Each row is a point on a landscape with many valleys, with its height.
From any point a ball takes the steepest step (drop divided by distance) to one of its 2 nearest points. It stops when none of these is lower. Distance is the straight distance between rows; heights are no part of it.
q_524 height 457: [  4  28  36   0  15   4 -39  43  -1 -19   1   6 -20  -4 -17  15   7  -8
   6  22   8  28  35   5   2  18   2  21  11   6   2  14 -40  -1   7  -3
  20  -2  17  -7  40  14  21  -3  21   3   9  -5 -18 -14  23]
q_872 height 395: [ 30 -20  -1 -20  10 -12 -10  19 -20 -16 -67  31   2  13 -18  46 -24 -23
 -25 -40 -20 -18  12  -6  -4 -30   6  19  17  19   2  11 -12   8  34  14
 -12  19  -4 -20 -21  30  38   4 -24   6 -27  13  36  13  -5]
q_512 height 128: [ -3  -2 -51  25  34  21  60 -26 -22   8  -8  23  33  18  17  -7  -1  19
  15   0   8 -21  -9 -16   4 -12   0 -26  16 -15 -15 -30  39  -7 -19  42
  26   4   7  -2 -17 -12  -6  -1  -3 -46  10   3  -5  -7   2]
q_976 height 672: [ -6  -9  -4 -25 -56 -45  -5  -3 -36  17  23 -44   2 -19  22 -39  -4  -3
 -20   7 -19  11   8  28 -38  17  -4  20 -49 -11 -15  40  10 -26   9 -16
 -22   5 -19   8  11 -27 -29  17 -15  47  -3  16  10   7  -4]
q_471 height 191: [ 17 -23 -16  26  55  38  32 -37 -20 -21 -42   1  28 -15 -15  24  -1  39
  16 -75 -33   5   3 -11   5 -14  12 -69   7 -19  -5  -1  44  11  -5  -1
  -2   7   0  -4   7  -7  11  22 -19 -25 -18   2 -29 -26  51]
q_353 height 375: [ 15  -3 -38  41 -21 -29   1 -21   0 -48  22  -4  32  14  41 -10  28  -5
 -36   0   4 -17 -22  36  15  17 -24   7 -10  -9  42 -12  32 -13  -3  18
  32  -1  -8  34   0  17 -48 -16   0 -27  33 -20 -22   6 -39]
q_805 height 415: [ 14  10 -41  36 -17  18  -7  11  23 -22   4  10  15   0   7 -28 -19  45
  -6  20  17   4 -27  -9  17   1  18 -21  22  11  -5 -49   4  -9   9  27
  23  15  42  -5  22 -19 -36  -5  37 -53   3 -12 -35 -20 -14]
q_586 height 638: [-12   1  -2 -38  -6 -59  -5  -8  16  29  44  23 -25  -4 -12  30  22 -29
  33 -45  -1 -15  23  23   2  11 -27  -6   6 -25 -49  -1 -49 -17  17 -15
 -21  12 -22  46 -18   2  -4  -9  -5  22   8  18  34 -17  23]
q_809 height 606: [  3  -6   2  24 -11 -24   7 -42   1 -11  11 -16   6   0  29 -17 -32  49
  19  25  -2  20  -3  26 -22 -13  12  -5 -29 -54  16 -10  19   5   7  -5
  31   0  10  11  34 -21  10 -22  16  26   5  17   4 -17  11]
q_370 height 147: [ 14  -4  33 -13 -15  40 -30  -3   0  -7 -53 -22 -16  19   0  16 -38  24
  28 -20 -35  33 -34  -9  14 -14  28 -18  21  40  25  51 -18  19   1 -22
   0  -5   8 -37  -3  13  41   9 -32  -6   0  36  13  41   8]
q_499 height 469: [-10  -7  29   7 -13  11   3  22 -12   3  23   2  11   1 -16  16  30  -9
   7 -30   1 -52 -38   9 -19 -28 -20  38  12  44  11 -27 -11 -10 -35  36
 -11 -17 -24 -27 -22   9  13  -8 -33  29 -29 -13   4   4 -14]
q_961 height 354: [ 21 -37   6 -26  -3 -17 -16 -20 -15  20  -9  -4 -15 -26 -31  -6  20  11
   4 -48 -19  -6  -3  10 -17 -28   4   8  -1 -23 -19  19   0  11   4 -12
 -39 -11  -9 -19 -13  -7  17  17 -34  21 -17  32  26   4   4]
q_481 height 212: [-17  33  57 -23  16  56  -5   5 -11   2 -37   9  -4  44  24  22 -26   5
  22 -17 -26  22 -21 -36  27  -5  22 -28  16  20   5  46  -5  15  -1 -16
  -7  10  26 -26 -22  13  26  -4   2 -13   9  41  20  42  19]
q_299 height 685: [ -4  32  14  -2  16 -32 -17   2 -37  21  30 -11   2   6 -23   9  17  -8
 -24 -32  -2  16  10  25 -17   8 -17   3 -39 -50  -3  65  24 -10 -20 -11
 -13   3  -6 -10  -9   2   9   4  14  34  -9  15  15   9  27]
q_527 height 694: [-29  17  11 -21  26 -37   4   7 -15  39  64   0   9  17 -41  28   9 -36
   7 -48  -4 -19   6   6 -49 -17 -31  26 -14 -28 -15  31  14  -3  -7 -41
 -31 -10  -6  -1  -5  -9  11  19  -3  32 -11  -7  33 -21  39]
q_637 height 224: [-25  -6  -7   8 -18  32  23  14  52 -22   2 -32  38  -5  40 -19 -15  38
  35  36   9   4 -38 -39  -8 -24  33 -15  12  33  21 -63  12  -4  -5 -23
  23 -10  20 -14 -20 -35 -20  13  -6 -21   4 -45 -31   0   8]
q_816 height 209: [ -4 -19 -29 -36   9  11   6  15 -41  30 -25  13   9 -14 -12  -7  12 -33
   3  -3 -10  18  22 -10 -21  -8  34 -13  21  23 -54  18   0   6  14 -30
 -36  11  17 -24 -24 -13  11  41 -45 -24 -17  24  -5  -4  34]
q_356 height 456: [ 15  -4  19  18 -50 -25 -13  26  32 -52  -7 -63  15 -26  10  -8  11  15
 -24  40  19   2 -14  12 -19  20  -2  32 -19   8  38 -19  38   2  21  12
  22 -21   8  12  20  -7 -27  11  -1  17 -28 -31 -48  -5 -16]
q_824 height 367: [ 40 -14   3  44   4 -34 -29   6  29 -39 -13 -47  22  26 -10 -32  10  36
  10   1 -21  59  13  17   4  -8  45 -25 -13 -15  29  26  37 -11  24 -36
  25  -4  26  15  16   1  -1  14  20 -32  33  -8 -21   7  -8]
q_20 height 93: [ 16 -18   7  -3   2  30 -19 -17   7 -29 -48 -52   8   4   0   6 -28  63
   9 -35 -31   5 -44  -3  -7 -33  34 -45  13  29  18   6   4   4 -12  -4
   8 -21   7 -12  -5   1  22  21 -54 -16 -11   7  22  35  25]
q_414 height 443: [ -1  20  32   8  25  17  11  14   1   0  36  -3  14 -14   3  15  31  -9
   8 -27  -7  -7  -5 -16 -13 -16 -10  17   6   7   4   3  16   3 -32   0
  -9  -7  -4  13 -23  11  12  -8 -14  12 -18 -18  12  -2  -2]
q_679 height 589: [  8  20  -9 -16 -35  -6  -8  -4  15 -18  -1  20 -10 -34  23 -28 -30  16
 -14  24  36 -10 -29   4  -6   5 -12  11  -9 -34  17 -47 -21   1  19  30
   6  -2   5  -8  36  12 -22 -48  22  43  -9  26 -25 -18 -11]
q_592 height 213: [-24   2  -2  21  49  14  69 -58  26   1  47  11  -3   9  10 -10  11  23
  33 -30 -30 -11   0  21  29  11 -20 -62   3  -5 -31   9 -23 -31 -18  10
   7 -18 -11   5 -12   1   9 -15  25 -15  30   9  18 -25  56]
q_288 height 615: [  1 -11  -8 -18 -20 -11  24 -28   7  18  -7   9 -15 -14  36 -11 -37   2
  31   0  -1  12   1  18 -14   1  -8   1 -15 -33 -16   8 -15   8  18  -4
   7   5   5  15  20 -17  -3  -8   7  42  14  15  29   5  13]
q_452 height 432: [ -3  44   8   3  12  -7 -22  66 -24   2  19  -2 -12 -18 -38  43  33 -25
   1  -4   2  24  45   5 -30  23  -7  -3  16  26 -12  20 -21 -15  -6 -16
   3   7  -1   7  15  -2   9   5   7   5  -1 -29 -18 -21  41]
q_613 height 341: [  5 -10  10  27  14  -7   2  -4  29  -6  29 -40  11  -5  15 -34  32  13
  17   2 -15  32  23  22   9  -3   8  -8 -20  -9  20  28   5 -14  -5 -19
  35  -8  -7   1   4   4  -7  -2   9   0  39 -14  -3  14 -12]
q_550 height 404: [ 16  42  -5  12  27 -16 -44  50 -46  -4  -8  31  -9 -16 -59  49  21 -27
 -27 -13   1  11  50 -11  -3  40 -16  -6  31  21 -34   4  13 -26 -13  11
   8   6  -3   5   8  20   2  -3  35 -12  -6 -10 -19 -37  14]
q_36 height 60: [  8 -31 -12 -10   6  77  -9  28 -37  -2 -46   5 -18  32 -10   2 -18 -17
  13  50  11  -4 -17 -30  -2  17  34  -2  19  59  -1  -3  21   7   1 -30
  -2  -2   7 -32 -18 -15   9  57 -36 -33 -17  12  -5  24  14]
q_427 height 138: [ -5   5 -19 -21   3  58  12  46 -20  24 -35  40  -8  21  23  -1 -16 -19
  -7  31  13 -26  -2 -25   6  -7   9   1  23  53 -24  -6 -21  -8  13  -4
 -14  24  12 -23 -20   5 -21  11 -16 -34 -15   9   4  28   6]
q_420 height 571: [ 21  -7  -5   1 -11  -2  -5 -10  -7  32   0  31 -35  -1 -11 -22   5   0
  -4  17   1 -34  -2  19  10   4   0  11  -6  -1 -13  -1 -49  13   5  34
 -13 -12   3 -31   0  29  -1 -26  12  19   2  36   2  22 -28]
q_106 height 98: [-35 -21   6 -14 -14  24  48 -52  17  33  22 -20  13   7  39 -18  -9  10
  37  10  -9 -15 -24 -27 -12 -32  22   4 -18  -2   7 -26   7   7 -44 -24
  -3  -6 -17  -4  -9 -25  10   5 -30  23  -1 -11  38  17 -27]
q_278 height 464: [ 27  -6  28 -12 -56 -39 -36   1   0 -30   9 -70   4 -15  16 -37  21  -3
 -30  34  -5  11  -3  25 -29  23  -3  44 -42  11  44  10  26  18  26   3
  -6 -10  -7  22  11  13 -29  14 -28  21 -28   6 -27   8 -27]
q_663 height 352: [  8  31  32  19  11  17 -23  44  35 -30  -8  23  21  24  14  56 -32  17
 -19 -27 -29  -1 -20 -21  16 -16  -5 -20  18  26  15 -11 -19  18  -4  25
  -7  17   3  35 -10  36  18 -22  -1   7 -23   9  11  14  -4]
q_259 height 383: [ 19   7 -11  34  -3   4  -3  33   3 -25 -35 -31  33   6   5   7   7  11
 -21  -3   1  16   1  -8 -16  -8  15  10   6   4   7   1  52  15  -1   8
   9  -4  13  17 -11   2  -1  27 -17 -21 -10 -33 -17  27 -23]
q_551 height 309: [ -5 -22 -36  16  10 -25 -13  13 -35  -8  -2   8 -38   5 -48  -2  -4 -56
 -27  47  20 -21  36  37 -11  32 -10  54   5   2  20  -6   8  13   0  16
   9   5 -12 -18  40   0   1  20 -22 -20 -18 -24 -29  -4 -27]
q_276 height 350: [ -7  14 -25  17 -18  -5  15  19  21  -9  -9 -12  22  26  41 -18   5 -17
 -46   5   0 -27  -2  10  16  -5 -16   3 -13  15  17   8  12 -19  12  26
   4  16  -5  20 -14  32 -47  -2   3  -4  17 -36  -5  41 -58]
q_469 height 257: [ 11 -15   0   9  42  42   7 -31 -18 -21 -26   1  -6 -26 -49   9  -2  53
  20 -53 -37  43  -6  11   2   0  -1 -21  20 -28 -13  18 -11  18 -31  -4
  -8 -18  -5   2  26 -17  42  13 -14 -12  -8  10 -18 -17  47]
q_607 height 510: [-31  20  45 -29 -12   5  -5  31 -27   7  10 -18  -9   4  25 -29  -4  -3
 -21  39  14 -16 -12 -26 -17   2  16  57 -25  24  37   3  -4   3  17  -4
 -12 -20   2 -45   8 -12  15  -8 -22  36 -40 -13   2   8  -2]
q_84 height 263: [ 16  -8 -21 -20  24   0 -11  -1 -26  33 -47  -2   7 -44 -21  -2  39 -21
 -12 -28   3  25  31 -21  24   1  10 -31  10  -1 -47  22  38  29  -4 -31
 -48  17  17 -10 -33  -7   6  38   4 -31   9  11   3 -17  -6]
q_978 height 143: [ -8 -39 -15 -25  34  57   1  17 -60  18 -46  26  -6   3 -33  14   0 -37
  19  -2  -8  -3  -1 -22   4  11  32 -11  31  28 -10  12   8   4   2 -37
 -22  -8  15 -54 -33 -14  24  59 -33 -39  -9  22  -8  -5  27]
q_118 height 702: [-12   3  -3 -20   5 -44   0  13 -44  15  42  -7 -19   8 -40  19  13 -28
  16   5   3 -25  21  39 -47   5 -10  35 -11 -26   9  14 -27   0  -7 -20
  -8  -1 -16 -35  22 -13  22   1 -13  26 -29 -19  11 -23  40]
q_729 height 435: [ -4  34   2 -13 -16 -37 -28  61  -8 -32  -6   5  -5  17  11  55 -34 -31
 -34  32  21 -17  16  15 -26   1 -26  50  -9  18  13 -29  -1  -2  44   6
  26  13  -8  19  32  12 -19 -16  23  35 -37 -42   3 -13  14]
q_195 height 253: [  5 -53 -36  34 -13  33  -2   0   1  -3 -34  10 -31   8 -40  -4  -3  11
  -8  63  36  -4  -1 -22  21  12 -14  36   3  21  27 -27   3   2   1  35
  24  -6   8 -29  52 -27  -6  26 -29 -40 -40  -2 -32  -2 -26]
q_779 height 230: [-14  28 -36  12  36  -6  47 -18 -39  18  21  32   9   8  -8  27  14 -32
  -1  -1  29 -20  12  -1  -2  12 -25  -7  19 -45 -37 -19  34  13 -21  33
   4  -4   0  30 -20 -21   0  -4  12 -14   3  -2  11  -8  -3]
q_399 height 331: [ 47 -40  27 -48 -14   9 -36 -24 -28   5 -16   9 -32 -14 -50   3   1   4
  17 -27 -35  19 -10   2  -4  -4  23  17  35  19   7   5 -41  38  11 -21
 -26  -9  -9 -15   4   8  49   2 -53  -4 -13  30  28  -7  11]
q_361 height 397: [  4  55  11   4  -4 -53 -30 -16   0 -24  23 -38   5  39  42   0   2  -3
 -12  24  19   6  18  17 -20  24 -17 -21 -29 -58  24  14  50   0  17 -27
  22   2   8  73   4 -12 -18 -10  57 -24  28   1   8   5 -20]
q_627 height 312: [-12  33  -2  -4  -9 -34 -21  40  -1  12  16   8  -2  24   5  -3  26 -62
 -51  -7   4 -38  18   6  12   5 -38  27  -7  11 -18  15   5 -15  25  22
 -19  33  -7  30 -37  21 -27  -2  12 -10  13 -22  -5  24 -38]
q_334 height 282: [ 32 -55 -18   5  11  14 -25  -2  -2  -4 -37  17 -32   0 -53  -4 -10 -25
  -4  61  22  17  41  -1   4  11  15  53  20  23  23  -1  19  18  14  -3
   5  -5   3  -9  45   3  17  33 -27 -33  -5 -10 -15   3 -28]
q_776 height 419: [  1  28  -6 -26 -15 -23 -13  42  -5   9 -19  -2  -5  18  17  27 -20 -45
  -9  30  12  10  31   3 -37   9  -5  24  10   3 -29   2  14   7  45 -19
   1  25   3  45  14  -3 -11  -8  14   7  -7 -18  17   4  13]
q_268 height 382: [ 40 -39  -3 -18  14  -4 -17 -11 -34   6 -64  -4   6 -19 -29  41   3  -5
 -27 -61  -5 -33   5  -7  -9 -25   1  15   5 -14  -1   6  26  34  21   3
 -35   1 -10 -32 -17   3  52  33 -33   6 -35  -6  27  -8   2]
q_209 height 325: [ 29 -25 -23 -17  -7  19 -15 -24   6  22 -38  32 -33 -21 -23 -17  -8  18
  13   1  -8  25   2  -2  27   6   8 -30  37   9 -49  -5 -31  25   1 -11
 -11   0  -1  10 -13   0   8  -2 -12 -35  24  40  15   5 -20]
q_188 height 307: [-12  21 -29  34  58   5  28  -8 -42   9  -4  42 -27  -2 -47  53  31 -31
  -1 -31  24 -22  18   2  18  27 -36 -11  32 -21 -22  -9  26   2 -36  42
  10  -9   1   5 -18  -9  12  -8  30 -16   1  14  -8 -43  -7]
q_661 height 302: [ 33 -27 -25  -7   1  35 -18   5 -11   7 -48  29 -16  -1 -43   3 -26  -5
  12  31  -4  42  24 -17  15  -4  26  17  36  11 -25  -3   3   6  19 -19
  -9   1  22  -2  31  -5  11  34 -12 -39  16  11  -2  -2   0]
q_770 height 321: [ 26 -16   9 -23  40   9  -1  -7   5  38 -37  -9  -7 -30  -7  23  35 -19
  15 -73  -4   5  27 -14  49 -21   2 -36  18  -6 -32  25   3  29  14 -22
 -54  14  17  -6 -44   9  23  25  14 -19  16  21  22  -3  18]
q_25 height 304: [ 17 -30  31 -18  24  25 -18 -17 -22  -6 -17  18 -29 -20 -51  26 -12   2
  34 -27 -32  49   6  15  14   7   9  19  44   0  11  15 -38  29   8 -33
  -8 -15  -7 -14  19  -6  59  21 -33 -14   0   1  -2 -20  39]
q_875 height 376: [  4   2  34  -4   6  -3 -24  43  15 -29 -26  16  27  10 -10  68 -30  -6
 -23 -44 -27 -27 -18 -20   7 -44   0  10   4  35   2   6 -20   4   1  21
 -16  15 -13 -10 -36  33  27   1 -31  27 -43   9  19  18  17]
q_848 height 440: [ 11  41  -8  37  19  42   1  21  23 -21  27  19  32  11   1  -6  20  30
   3  -6   4   7 -16 -26   5  11  10 -46  41  38 -16 -57   3 -12 -22  29
  -3   0  37  25  11 -22 -21 -12  42 -64  10 -18 -28 -27  -7]
q_966 height 86: [ -7  10 -25  20  47   2  44 -44 -31 -13 -10  12  34  21  19   2 -11  36
  18 -26 -14   3  -6 -16 -23 -21  17 -40  -1 -48 -14 -19  64  10 -12   2
  19  -2  10  13  -3 -28   9   5 -15 -21  -4   5   2 -14  29]
q_466 height 293: [ 18   9  12  26  43   1  14 -28  14 -19  26   1  -5  -4   4  -7  32  30
   8 -37 -23  19  19  10  20   5  -5 -54  10 -18  -2  24   3 -21 -16  13
  17  -6   5   2 -22  16   5  -5  20 -25  34   5   7 -10  20]
q_671 height 581: [ 19   0 -24   6 -23  16  -5 -31 -20   6 -22  21 -18 -12   3 -30 -12  37
 -26  24  25 -39 -17   5  -3  10  -6   4  -5  -7   8 -36 -14  21 -13  62
  11  -3  -1 -19  12  10 -11 -34   4  20 -16  43   1  -2 -49]
q_686 height 116: [-33 -12  -5   6   3  11  55 -73  32  15  60  26  16 -13  32 -41 -30  39
  17  -4 -23  13 -15  12  22   3 -12 -46 -15  -7 -15 -12 -31 -24 -32 -11
   5  -2 -20  -5  -3 -17   2 -23  14  10  33   5  15 -39  29]
q_189 height 368: [ -3  14 -35  20  56  -2   6  24 -47  10 -40  34  -8   0 -57  43  24 -33
 -24 -16   7  -8  40  -8  23  18 -27   8  21  10 -25  26  28  -8 -19  30
   2   6  -1 -27  -4  14   3  21  31 -24   2 -18 -21 -21  -6]
q_990 height 410: [ -4  24  18   3  17   3  -6  40 -14  -5  -7 -27  26   1  -1  10  36 -34
 -33  -8 -10   1   1 -14 -16 -19   9  21  -3  16  15  20  45  36 -14 -11
 -21 -10   3  -9 -32   4  25  39 -25 -13  -8 -24  -7  25 -30]
q_407 height 337: [  4 -23 -41  21  34 -24   1 -11 -19  12 -15  40 -42  17 -46  12 -19 -61
 -39  39  32 -25  35  26  27  22 -43  36  -4   3 -12  -6   5  23   2  26
  -6  22   3  -7  18   6   5   5   1 -23   9 -23 -18  25 -36]
q_262 height 254: [-22  37   6 -21   4   4  16  46  26  37  16  16  -3  23  27  -9  19 -34
 -17  15  17 -29  16 -34  37  -3  -7   3  12  36 -33  -7 -27 -18  17  27
 -13  15  -2  37 -31  17 -33 -19  25   0  19  -7  22  25 -24]
q_253 height 446: [ 22  -3   4  11 -35 -26 -24  37  31 -49 -27 -14  -1 -15   2  30 -19   0
 -26  35  30  -1   3  23 -18  15 -15  45  -7  12  33 -40   5   0  30  21
  31   8   6  17  41  14 -36  -8  21  24 -44 -43 -50 -14  -2]
q_456 height 29: [ -6 -21  20 -11 -14  29  18 -32  32 -11  -6 -35  13  -4  38  -9 -33  54
  37  -6 -23  -2 -34 -13  -4 -23  25 -15   2   5  22 -12  -1  17 -19 -27
  10 -18  -4  15  -6  -4  15   0 -37  22 -14  -4  32  16   7]
q_413 height 609: [-16  -3  19 -14 -13 -26 -14 -25  50   4  60 -14 -20 -10   0   7   3 -11
  35  -3  10   8  12  45  10  20 -21 -11 -39 -23   0  42 -67 -21  -9 -35
  12   4 -33  11  33  18 -12 -29  29  43  25  -4  11 -19  23]
q_428 height 402: [ 34  22 -22   1 -26  -6  -9  39 -19 -13 -14 -10  12   0   7  13 -15  -2
 -34  24  25  25   5  -5 -44   4  12  30   2  -7 -21 -17  55   7  25   2
  -2   1  22  45   7 -19 -14  18  -1 -12 -27 -14 -14   5 -17]
q_681 height 198: [ -8  32  -1 -11  18  33  -8  42  12  30 -10  24  -7  16   3   4  14 -34
 -14  17  14 -26  -7 -30  16 -20  -3  -7  36  70 -15 -24  -1   3 -18  16
  -8  15   4   8 -39  12 -17 -12   7 -31   0  -8  13  32 -27]
q_799 height 596: [-12   2  -8  -7 -30 -21   4 -49  27 -23  36  -5  -1 -44  34 -43 -20  15
   0  10  26  10 -20   1   6   7 -12 -24 -39 -30  25 -43  -8 -35 -10  11
  17   1 -24  -5  24   1 -25 -53  40  41  32  17 -25 -31  -2]
q_129 height 320: [  2  38  55   9  10  12 -26  26  73 -44   2 -11  28  35  32  20 -26  42
  13 -16 -21  11 -23 -35  20 -10   2 -25  41  30  24 -20 -20  10   6  -6
  10  10  26  37  -2  28  17 -11  23 -19  16  -7  14  -2   4]
q_437 height 359: [  6 -27  -1 -21  17   0  13 -12  26  26  -7  31 -26 -11 -25   4  26 -11
  24 -35 -16  -7   3  -4  45  -7  -7 -37  24   8 -55  14 -40  25  10   0
 -29 -10   8  -2 -56  16  14  13   6 -24  26  40  28  15  -6]
q_198 height 560: [-14   0  19 -10  -7  -1  16   0   8  25  31   9 -20  19  14 -44  10   1
 -18  10  -5 -20  -3  -1  31  -7  17  -3 -30 -12   1  40 -43  -8   3  20
  -9  -6   5 -28 -16  22 -12 -32  30  27  23  19  15  43 -18]
q_10 height 380: [ 55  20  25  14   4 -42 -39 -19  15 -30  -3 -34   2  19  -1 -14  25  15
 -14   2   5  44  23  19   2  13  28 -27 -24 -42  27  14  34  -4  13 -32
  18  -1  28  50  15  24  -1  -3  50 -34  32  20   2   0  -8]
q_50 height 602: [-35  10  13 -10 -23  -9   1 -44  69 -26  41 -11 -12 -33  24  -5 -19   3
  15   3  18  19  -4  18   4  20 -28 -12 -31 -34  25 -10 -44 -29 -22 -17
  12  -3 -31   2  41   5  -9 -46  39  50  28 -17 -14 -24  22]
q_351 height 649: [-10 -13  -8 -22 -31 -53   2 -36   2  27  35  24  -6  10   0  33  19 -32
   6 -40   3 -36  -2  17  -4   3 -50   9 -23 -67 -27   5 -16 -17   0   3
 -29   0 -30  45 -21  22 -20 -13  10  30  15  15  35  -3 -11]
q_704 height 665: [-22 -10 -16 -10 -53 -38   5 -21  -8  26  47  -7  -4 -39  25 -50  11  -9
  -8  21  16  -1   4  15  -5  14 -20   3 -42 -20 -17  -2 -14 -34 -21  -2
 -14   7 -29  -8  -3 -13 -43 -27  24  52  17   9 -11 -11 -16]
q_173 height 101: [-43 -20   2  30  13  33   6  17  23  -6   2 -11 -11 -23   1 -42  15  -1
  27  55  32   3 -18  -9  15   7  -4  21  -5  -2  48 -35  -5  -2 -18  10
  41 -21 -18 -40  20 -32  -7  -8   1 -11   0 -25 -52 -11 -13]
q_727 height 658: [-19  -8 -27   3 -39 -37  23 -49  -3  28  58   7   9  -9  28 -11  32 -16
   9 -11  13 -17  -3  28   7  13 -17 -20 -26 -40 -27 -11  -8 -34 -29  -7
  -6  -5 -37  43 -30  -1 -32 -29  13  20  32  10   7 -10 -19]
q_916 height 393: [ 10   0 -43  43 -26 -19   6   5   0 -23  25  -4  48   2  28 -37  21  30
 -21  21   6   8 -20   0  -3  -1   2 -12 -10   6  22 -25  40 -32   2  22
  40   9  -3   5  15 -17 -58 -13   6 -25  16 -21 -36 -14 -15]
q_758 height 491: [-18  12  47 -15  -9 -21  -6  46 -15   1  24   6  -1  10  -2   9   5 -30
 -34  12 -19 -45 -12 -20 -13 -13   7  61  -2  33  49 -23 -18   2   7  16
  -6  -9 -23 -20  -4  23  16 -11 -17  37 -49 -21   9  -1  -7]
q_369 height 598: [  2  39  34   3  -6 -12 -10  -3  21  -3  11   0  -5   7  31   2 -28   9
   3  23  24   3   9  -3  -6   6   6  18 -26 -45  26 -16  -3  24   5   1
  20   3  22  25  35  23   6 -45  56  25   5  15  -4 -12  -4]
q_441 height 381: [ 38 -19  14  29 -24 -19 -18  10   4 -42 -32 -60  35   0 -19 -18   8  65
 -12  17  -9  37 -15  -4 -23  -7  45 -14 -12  28  33   2  57   0   1 -11
  20 -14  17   2  10 -15   3  39 -13 -24  -5 -17 -27  13 -18]
q_376 height 175: [-21 -27   8  11 -10  43 -17   7  29 -35  10 -30   7 -23  -2 -52 -10  37
  21  57  17   5 -33 -31   0  -8  23  -7   7  28  47 -44  10   7 -10   0
  34 -17  13 -32  19 -53  -3   9   2 -34  -6 -12 -42  -7   4]
q_150 height 278: [ -5  21  35  -9   0  25   5   8  42  -8 -10  -1   5  35  40 -14 -15  17
  15   7  -7   6 -16 -36  35 -10  15 -28  25  29  15  11 -31  -1  17  -7
  17   3  25   9 -11  17  -3 -24  18 -16  26  11  29  32  -7]
q_598 height 678: [-16  17 -10 -18 -27 -64 -18  -3 -34  34  32  -4 -16  -1 -13 -18   2 -14
 -28  -5 -11   3   7  25 -30  19  -6   8 -40 -44 -24  64 -20 -11  16 -13
 -35   4  -7 -18  -7   3  -9  -2   6  41   8  28  16   9  -3]
q_906 height 161: [-12 -35 -10  -8 -11  25  44 -52  34  38  30   5   1 -22  13 -10   7  -6
  54 -11  -3  -4 -20   1  -3 -16   7  -8   3  -3 -24 -39 -26   1 -30 -19
 -11 -14 -27  37 -21 -26   8  -3 -27   7  18 -10  27 -16 -10]
q_652 height 546: [-46  12  11   6 -17  -9  20 -14  10  22  28 -11   0  19  17 -19 -18  19
  -8 -14  -6 -10  -8  13  14  -6  -2   6 -61 -23   9  58 -26 -39   1   1
  -3  -5  -2 -44   7  15 -14 -20  26  52   4  -1   8  24  13]
q_274 height 188: [-50 -13 -11 -19 -10  41  40 -46  23  28  17  28  14 -23  33 -33 -24  23
  43   0  -3   4 -33  -9   5   7 -12 -41   7  13 -26 -36 -50  -6 -23  -6
 -29  -1 -13  -2 -18 -33  -4 -20 -10  11  17   3  11 -16  15]
q_142 height 529: [-40  31  48  -4  -5   1  22   7  -1  10  11 -24   8  14  38 -16 -20  23
 -15  16  -2  -6  -9  -6  -7 -11   8  36 -31 -10  35  40   3 -18 -10 -15
   7   0   3 -41  12   3   8  -8   4  59 -20 -18 -10  16   9]
q_963 height 625: [-16  -9 -15 -46 -37 -22  24 -27   3  44   2  30 -10   0  32  24 -31 -29
  36 -13 -11  -3  12   5 -12  10  -4  -6  -4 -23 -57  13 -41  -8  47 -18
 -23  27   1  24   2   2 -19 -14 -15  32  11  20  42  -2  31]
q_925 height 193: [-29 -49 -36  44   8  36  36   2   5   6  -6  -5   7   1  -9 -20   5 -10
  18  39  23 -17  -6   2  14  -5  -9  26  -1  10  25 -12  11  -9 -10  35
  37  -9 -23 -44  14 -31 -17  19 -35 -22 -11 -18 -30  -2 -25]

For each start below, name the point where the ball stops.
q_872: q_456
q_704: q_259
q_268: q_966
q_805: q_36
q_278: q_259
q_809: q_259
q_437: q_36
q_452: q_966
q_50: q_259
q_524: q_966
